A landscape with many peaks, sampled at points; each row gives a point and its height.
A climber steps from a point to the highest of its 2 nearest points, and stops where none of them is higher. Distance is the straight distance between rows; heights are no part of it.
(599): [149 148 110  84  59  93 155 102 123 146  92 158  87 179 133 128 148 127
 103 103  73 112  63 136]  height 25.9
(298): [129 163 103 207 153 138 145 103 173 117 193 122 112 147 102 190  99 133
 135 127 140 149 150 122]  height 53.7
(1124): [147 150 121 180 123 112 123 143 125 128 109  86 162 112 139 107  91 146
 141 156 154 143 178 135]  height 41.0
(1070): [ 95 116 120 178 177  85 137 108 148 116 174 123  41 108 133  53 159 112
 104  94  75  86 103 162]  height 36.8
(843): [159 146 111 135 104 164 130  97 132 144 109 144 149 138  98 172 118 142
 190 148 129 149 165 146]  height 54.6
(175): [140 172  84  87  52 145 130  80 153 136 129 192  84 148 123 163 141 127
 153 125  85 106  90 133]  height 39.4
(1120): [123 131 102 104 143 148 166 141 151 116 154 114 142 219 119 179 112 155
 105 116 124 145 119 118]  height 56.7
(165): [135 124 163 129 178 174 130 141 143 105 190 135 150 149 139 175 151 159
 138 124 169 130 143  91]  height 35.9
(720): [147 132  90  62  66 113 170 109 130 155  77 141 127 170 109 164 133 163
 143 118  64 118  84 133]  height 24.5
(277): [101 114  96 150 173  94 156 118 147 115 178  92  95 145 137 111 106 146
  91 104 138 122  99 156]  height 46.4
(155): [135 132 172 168 133 170 152 174 150 176 100 138 177 172 120 184 150 145
 106 142 134 152 189 116]  height 40.6
(468): [ 87  73 104 106 173  75 149 164 130  82 172 107 120 148 127  66 134 145
  92 100 122 127 107 123]  height 65.4
(503): [106 132  88  58 100 126 141 116 148 122 150 161  83 181 140 134 137 126
  98 103 106 124  80 128]  height 47.2
(323): [113 124 185 159 168 162 111 184 152 112 162 114 153 137 143 142 123 135
 114 145 172 139 152  93]  height 38.0
(237): [134 131 137 182 120  92 103 122 112 122 120 121 109 144 133  77 109  96
  87 149 124 140  99 129]  height 48.6
(833): [116 128 146 116 119 125  81 135 101 160 110 151  89 109 131  82 138  40
 114 144 151 106 124 167]  height 34.1
(749): [126 134  85 119 179 103 142 100  86  92 141  35 152  96 115 138  89 195
 145 111 144 106 150 142]  height 15.1
(465): [132 126 109 156 171 106 136  98 139 112 182  90 117  74 118 125  93 143
 158 137 153 118 155 130]  height 12.1
(626): [141  91 102  95 108 114 130 146 129 128 102 152 128 167 132 126 132 121
  81 119 103 159  89  91]  height 47.8
(1167): [125 100 116  78 145  88 123 136  88  91 113  87 161 114 112  77 113 164
 151 122 135 130 164 118]  height 15.2
(791): [158 140  57 172 129 130 143  81 159 128 174 129 122  76 144 139 139 152
 165 120 141 133 134 157]  height 24.6
(614): [113 134  96 168 140 149 144 127 190 135 180 151 109 178 115 163 115 111
 109 138 129 157 154 134]  height 47.7
(418): [177 114 140 128 128 117 121 133 146  94 145 153 120 170 120 135 135 133
 157 142 132 147 140  71]  height 41.6
(613): [ 85 119 140 127 120 124 100 110  82 137  98 114 133  53 143  46 131 110
 130 124 116 124 161 175]  height 3.6
(969): [171 141  81 180 101 167 124 104 145 124 155 168 140 104 151 175 144 139
 152 113 141 153 106 138]  height 26.7
(79): [ 86 114  74 118 153 123 163 128 149 117 175  94 125 195 114 132 100 143
  84 107 122 143 130 138]  height 51.9
(391): [144 135 127 115 102 158 137 105 138 178 111 154 120 134 117 151 137 103
 158 145 138 144 155 162]  height 50.1
(940): [111 127 139  99 123 147 114 103 130 126 146 148  95 149 104 132 111  95
 141 146 122 148 134 103]  height 30.5
(1149): [147 144 137 129 157 168 101 130 156 129 178 192  84 139 152 169 175  82
 147 118 176 111 113 134]  height 34.5
(147): [126 103 114  51 115  89 152 121  80 109  91 110 149 154 118 100 138 158
 129  87 103 126 106 135]  height 13.6
(303): [130 117 158 118  98  99  94 153  88 166  65 151 122 103 133  67 141  49
  87 149 126 109 105 148]  height 32.1
(511): [131 138 112 181 130  83 119  89 131 110 153 150  46 135 143  56 161  98
  92 117  65  93  96 141]  height 32.5
(290): [ 94 121 113  70 137 116 140  83  71 105 111  92 126 125 125  81 135 166
 144  69  89 119 117 168]  height 12.5
(633): [123 123 115 124 119  96 129  99 102 112 125 112 105 159 116  85 110 128
 107 121 107 146 115 132]  height 53.6
(1083): [105 151 169 151  95 172 111 192 137 141  76 116 188 105 159 139 100 118
 109 165 144 147 158  86]  height 45.1
(146): [123 109 132  63 106 132 143 148 129 190  89 149 132 156 118 164 138  93
 104 116 114 134 100 133]  height 60.7
(126): [138 134 141 180 175  98 148 114 164 120 190  95  97  67 121 126 108 131
 142 128 190 104 119 146]  height 11.0
(486): [119 135  75 151 170  81 124  86  94  76 140  46 120 110  79 145  78 173
 137 118 104 113 160 104]  height 13.9
(820): [103 152  97 112  99 112 136  64  88 109 109 108 102 157 105 114 104 156
 138 111  71 133 109 138]  height 59.5
(69): [167 140 181 140 114 172 160 130 143 177  99 165 174 134 114 206 177 147
 180 133 135 126 170 139]  height 46.3
(550): [128 116 148 141 110  93  92 174 103 135  87 125 121 104 162  37 142  97
 100 150 147 109 111 156]  height 34.9
(625): [149 100 125  74 102 123 142 140 132 123 105 150 137 190 101 159 126 138
 122 128  89 153 105  68]  height 45.8
(617): [173 134 135 115  98 123 147 133 159 125 121 175 118 198 111 167 146 128
 134 134 103 143 125  87]  height 43.8
(982): [130 155 134 163 109 173 113 161 124 136  89  99 191 114 135 158  91 152
 138 168 145 147 181 104]  height 43.5
(78): [ 85  92 167  99 157 112 114 231 131  92 157  98 155 119 146  74 124 104
 112 152 198 106 115 142]  height 50.9
(1081): [140  78 139  67 102 100 137 159 117 175  64 137 154 110 120  89 138 101
 134 140 114 141 157 140]  height 20.3
(351): [161 149 143  69  80 134 169 112 125 154  78 137 139 171  91 209 127 155
 183 126  96 110  87 134]  height 23.7
(192): [154 171 198 169 115 163 148 123 128 140 131 152 162 170 104 196 160 143
 170 116 159 135 167 144]  height 43.3
(396): [164 142 142 179 121  98  97  79  94 125 115 125 110  63 162  51 138 119
 148 143 123 107 134 158]  height 7.1
(837): [154 152 154 202 131  99 104 113 112  99 143  97 121  95 148 103  87 119
 115 151 163 132  88 117]  height 44.7
(1194): [128 112  55 186 174 109 157  99 160 130 161 107 110  59 140 102 134 168
 126 108 116 114 149 145]  height 22.0
(177): [126 161 153 132  96 171 129 110 129 153 114 156 104 183 111 201 124 100
 111 127 111 146  93 121]  height 34.6
(1176): [137 164  88 106  72 112 137 102 171 102 169 181  71 178 125 129 123 136
 132 123  86 114 104 107]  height 42.9
(914): [120 155  93 119 104 139 138  74 122 120 146 119 103 152 110 161 101 148
 150 122 115 135 113 145]  height 63.2
(864): [144 142 149 115 138 159 156 143 129 125 125 121 167 214 106 200 132 173
 131 115 130 145 138 106]  height 60.2
(642): [104 134 164 192 163 140  99 201 173 102 161 105 135  98 166 119 104 118
 106 172 180 119 129  83]  height 40.0
(401): [121 128 123 151 139 195 144 144 172 160 147 150 147 174 120 176 141 125
 113 137 132 157 166 133]  height 43.4
(413): [124 136 145 193 159  92 112  97 120 126 142 100  94  35 150  49 128 122
 139 133 130 100 139 162]  height 8.3
(1097): [145 160  61 137 134 133 141  77 141  89 162 108 119 148  96 184 100 182
 176 126 108 123 129 115]  height 57.2
(993): [ 99 121 119 109 132 126 107  98 114 146 140 135  77  97 141  80 144  87
 133 120 141 119 126 179]  height 39.2
(15): [179 125 101 125 141 135 131 109 147  90 176 148 127 141 139 162 144 161
 167 115 139 141 108  97]  height 39.3
(849): [163 106 180  88 117 148 147 147 119 165  69 138 177 142 111 208 150 153
 156 138 102 133 111  80]  height 54.7
(818): [ 90 105  84  76 174  99 131 130  73  85 132  51 187  89 115 101 104 178
 134  95 122 117 163 141]  height 16.6
(463): [144 150 153  67  77 111 154  83 114 160  88 137 109 167  86 145 118 120
 170 139 101 115 121 145]  height 22.7
(109): [163 131 135 174 113 103  95  96 125 121 127 135 117  82 135  70 118 103
 150 173 123 129 158 121]  height 6.2
(758): [143 115 158  68 103 103 143 121 114 154  84 125 136 150  94 121 121 110
 159 142 124 135 154 137]  height 21.6
(309): [125 164 180 218 146 112 101 160 150  96 153  96 131  82 144 117  74 116
 116 169 169 115 120  82]  height 42.0
(142): [ 99 112 158 107 130 135  84 227 136 111 116 131 145  95 180  84 139  85
 108 153 184 101 112 116]  height 46.1
(540): [112 118 108 159 127 128  85 118 122 126 120 112 130  38 139  74  98 124
 143 161 124 132 172 105]  height 5.4
(771): [ 58 113 115 114 147 117 130 172 115 109 130  75 187  65 166  57 121 138
  95 111 149 116 145 163]  height 43.7
(1061): [114 118 131  51 110 104 134 137 128 145 123 156  85 184 123 121 147  82
 100 104 122 117  85 145]  height 52.8
(51): [ 98 104 142  77 147 177  91 128 127 130 148 153 115 118 127 145 132  87
 135 136 144 142 134  99]  height 29.1
(760): [182 131 164 103 119 152 150 148 117 141  94 133 172 168 138 195 152 167
 140 117 149 138 101 106]  height 56.9
(448): [158 165 108 140 132 155 136  92 128  92 138 118 147 172  77 200 110 172
 201 137 123 126 168 123]  height 59.7
(775): [151 124 122 127  96 113 116 144 123 159  87 169  99 164 145 131 142  82
  76 131 126 136  73 130]  height 51.5
(419): [150 127 131 106 113 199 129 110 148 154 120 197 139 133 123 204 170 123
 166 130 111 132 128 102]  height 29.4
(942): [125  96 139 124 157 116  81 180 127 107 150 145  95 109 164  85 148  83
 109 147 174 113  95 116]  height 42.1
(158): [123 138  81 162 180  99 146  80 137 103 173  71 104  82  76 157  82 166
 152 125 131 110 162 101]  height 13.1
(170): [141 128 137 166 111  91 111 168 127 125  96 101 142  98 164  52 115 133
 121 154 155 122 147 150]  height 37.8
(58): [ 97  92  80 145 198  96 158 121 142 111 163  82 123  67 130  92 126 165
 105  89 110 106 139 132]  height 19.9
(430): [137 128 138 114  92 139 120 187 120 150  80 126 168 115 184 119 128 120
  81 133 170 138 101 132]  height 52.3
(490): [116  94 111  85  94 144 129 158 111 172  64 133 179  92 124 122 125 116
 109 136 104 149 140 135]  height 19.3
(164): [159 111 127 133 158 121  84 137 143 110 177 176  74 114 150 117 160  85
 134 140 160 112  95 105]  height 38.5
(498): [ 73  98 102  60 117 179 143 159 114 163 105 120 222 102 115 133 112 116
  88 127 121 149 137 149]  height 18.3
(480): [165 108 119  76 116  89 135 118  88  96  92 103 150 156 101 102 116 170
 165 131 111 135 139  95]  height 14.3
(754): [159 140 123 148 118 212 119 118 135 128 129 165 171 114 144 203 155 157
 154 127 138 143 123 111]  height 28.1
(131): [120 132 109 139 126 149 116  97 128 155 139 132 110  92 143 117 127 115
 142 138 149 141 140 169]  height 44.6
(875): [ 94  65 131  95 160  86 130 208 132  91 147 119 154 129 141  57 134 123
 100 126 156 130 120 136]  height 57.0
(1055): [147 132 218  92 115 167 127 135 109 190  73 143 154 128 124 210 165 115
 151 135 126 122 116 113]  height 52.2
(1178): [142 146 105 158  89  99 114  71 103 114 110 157  74 153 154  79 154 113
  84 105  53 108  78 139]  height 29.5
(8): [ 89  95  69 100 177 116 147 116  96  93 144  82 156  95 130  91 126 178
 107  76  88 122 136 136]  height 18.1
(219): [114 105 110 171 174  80 136 127 137 113 166 112  70 102 151  75 150 131
  95 106 131 104  85 162]  height 41.3
(114): [ 77 107 132 137 170  87 136 158 110 109 129  75 145  69 139  38 133 149
 122  97 129 106 170 185]  height 37.5
(885): [ 84 120 102 117 125 133 131 108  67 139  73  92 162  75 120  71 123 143
 139 102  87 134 169 184]  height 2.6
(691): [ 89 125 114 110 108 135 128 170 102 126  95  92 195  98 169  92 103 143
  86 121 144 137 125 140]  height 48.8
(670): [ 91 164 156  82  90 149 127 103 142 146 125 153  82 182  94 159 105  81
 119 132 106 138 119 127]  height 32.6
(221): [128 151 137 190 161 156 133 116 160 100 183 137 134 170  92 191 110 146
 140 134 124 149 171  78]  height 59.6
(1088): [128 137 146 203 176  74 145  88 139 122 164  82  78  52 118  77 113 131
 124 119 151  83 120 154]  height 9.7
(199): [149 189 139 113  57 157 134  89 143 157 116 183 104 159 110 200 140 108
 143 129 100 116  88 139]  height 36.7
(910): [107 108 154  99 119 132  86 130 107 127 114 122 132  56 143  70 118  97
 151 154 153 129 155 123]  height 4.5
(906): [131 122  88 126  99  84 136 114 128 120 107 156  85 175 154  88 164 132
  79 100  75 122  78 146]  height 27.6
(827): [153 110 116 137 173 150 128 122 156  98 188 130 132  93 146 160 127 152
 147 119 159 126 121  88]  height 37.4
(736): [149 113 157 103 102 129 120 181 117 182  66 152 140 127 151 155 143  85
  84 130 130 138  89 116]  height 55.7
(891): [113 162 177 219 149 161 109 141 153 134 174 131 117 139 121 161 117  95
 120 151 180 146 142 146]  height 37.0
(854): [133 126 153 102 143 198  96 135 135 152 134 199 108 129 147 184 174  88
 129 129 152 123 122 112]  height 31.5
(1182): [152 128 211 122 121 162 128 171 145 189  75 163 153 122 128 175 177 114
 141 148 143 125 171 110]  height 49.3
(258): [ 69  94 135 111 172  57 137 127 105  63 162 111 102 144 100  48 122 127
  93  83  79 121 116 125]  height 57.1
(730): [152 179 176 175 113 144 123 113 137 130 151 143 122 166 117 170 121 104
 145 133 162 148 127 148]  height 40.2
(668): [141 121 182 131 102 167 112 165 127 166  78 149 160 114 130 155 125 106
 132 161 134 147 152  93]  height 47.0
(620): [131 151 160 187 130 184 123 155 137 144 105 135 201 138 126 179 140 172
 139 149 134 140 202  96]  height 41.7

Call two points neighbours if one is among the 2 nearest of the other. Go from one point of each pair to the other, from neighbour to neighbour, staying as high as possible. Name the lowest point that can't be avoided.
(146) and (864) -> (165)
(221) and (468) -> (891)
(448) and (468) -> (633)
(448) and (914) -> (1097)
(864) and (221) -> (155)

For each start below, name every point that the climber comes to, in order.
(827) -> (15) > (418) > (617) > (625) > (626) > (775) > (736) > (146)
(323) -> (642) > (309) > (837) > (237) > (633) > (820) > (914)
(613) -> (910) > (540) > (109) > (396) > (413) > (1088) > (126) > (465) > (158) > (486) > (749) > (818) > (8) > (58) > (1194) > (791) > (969) > (754) > (419) > (854) > (1149) > (164) > (942) > (142) > (78) > (875) > (468)
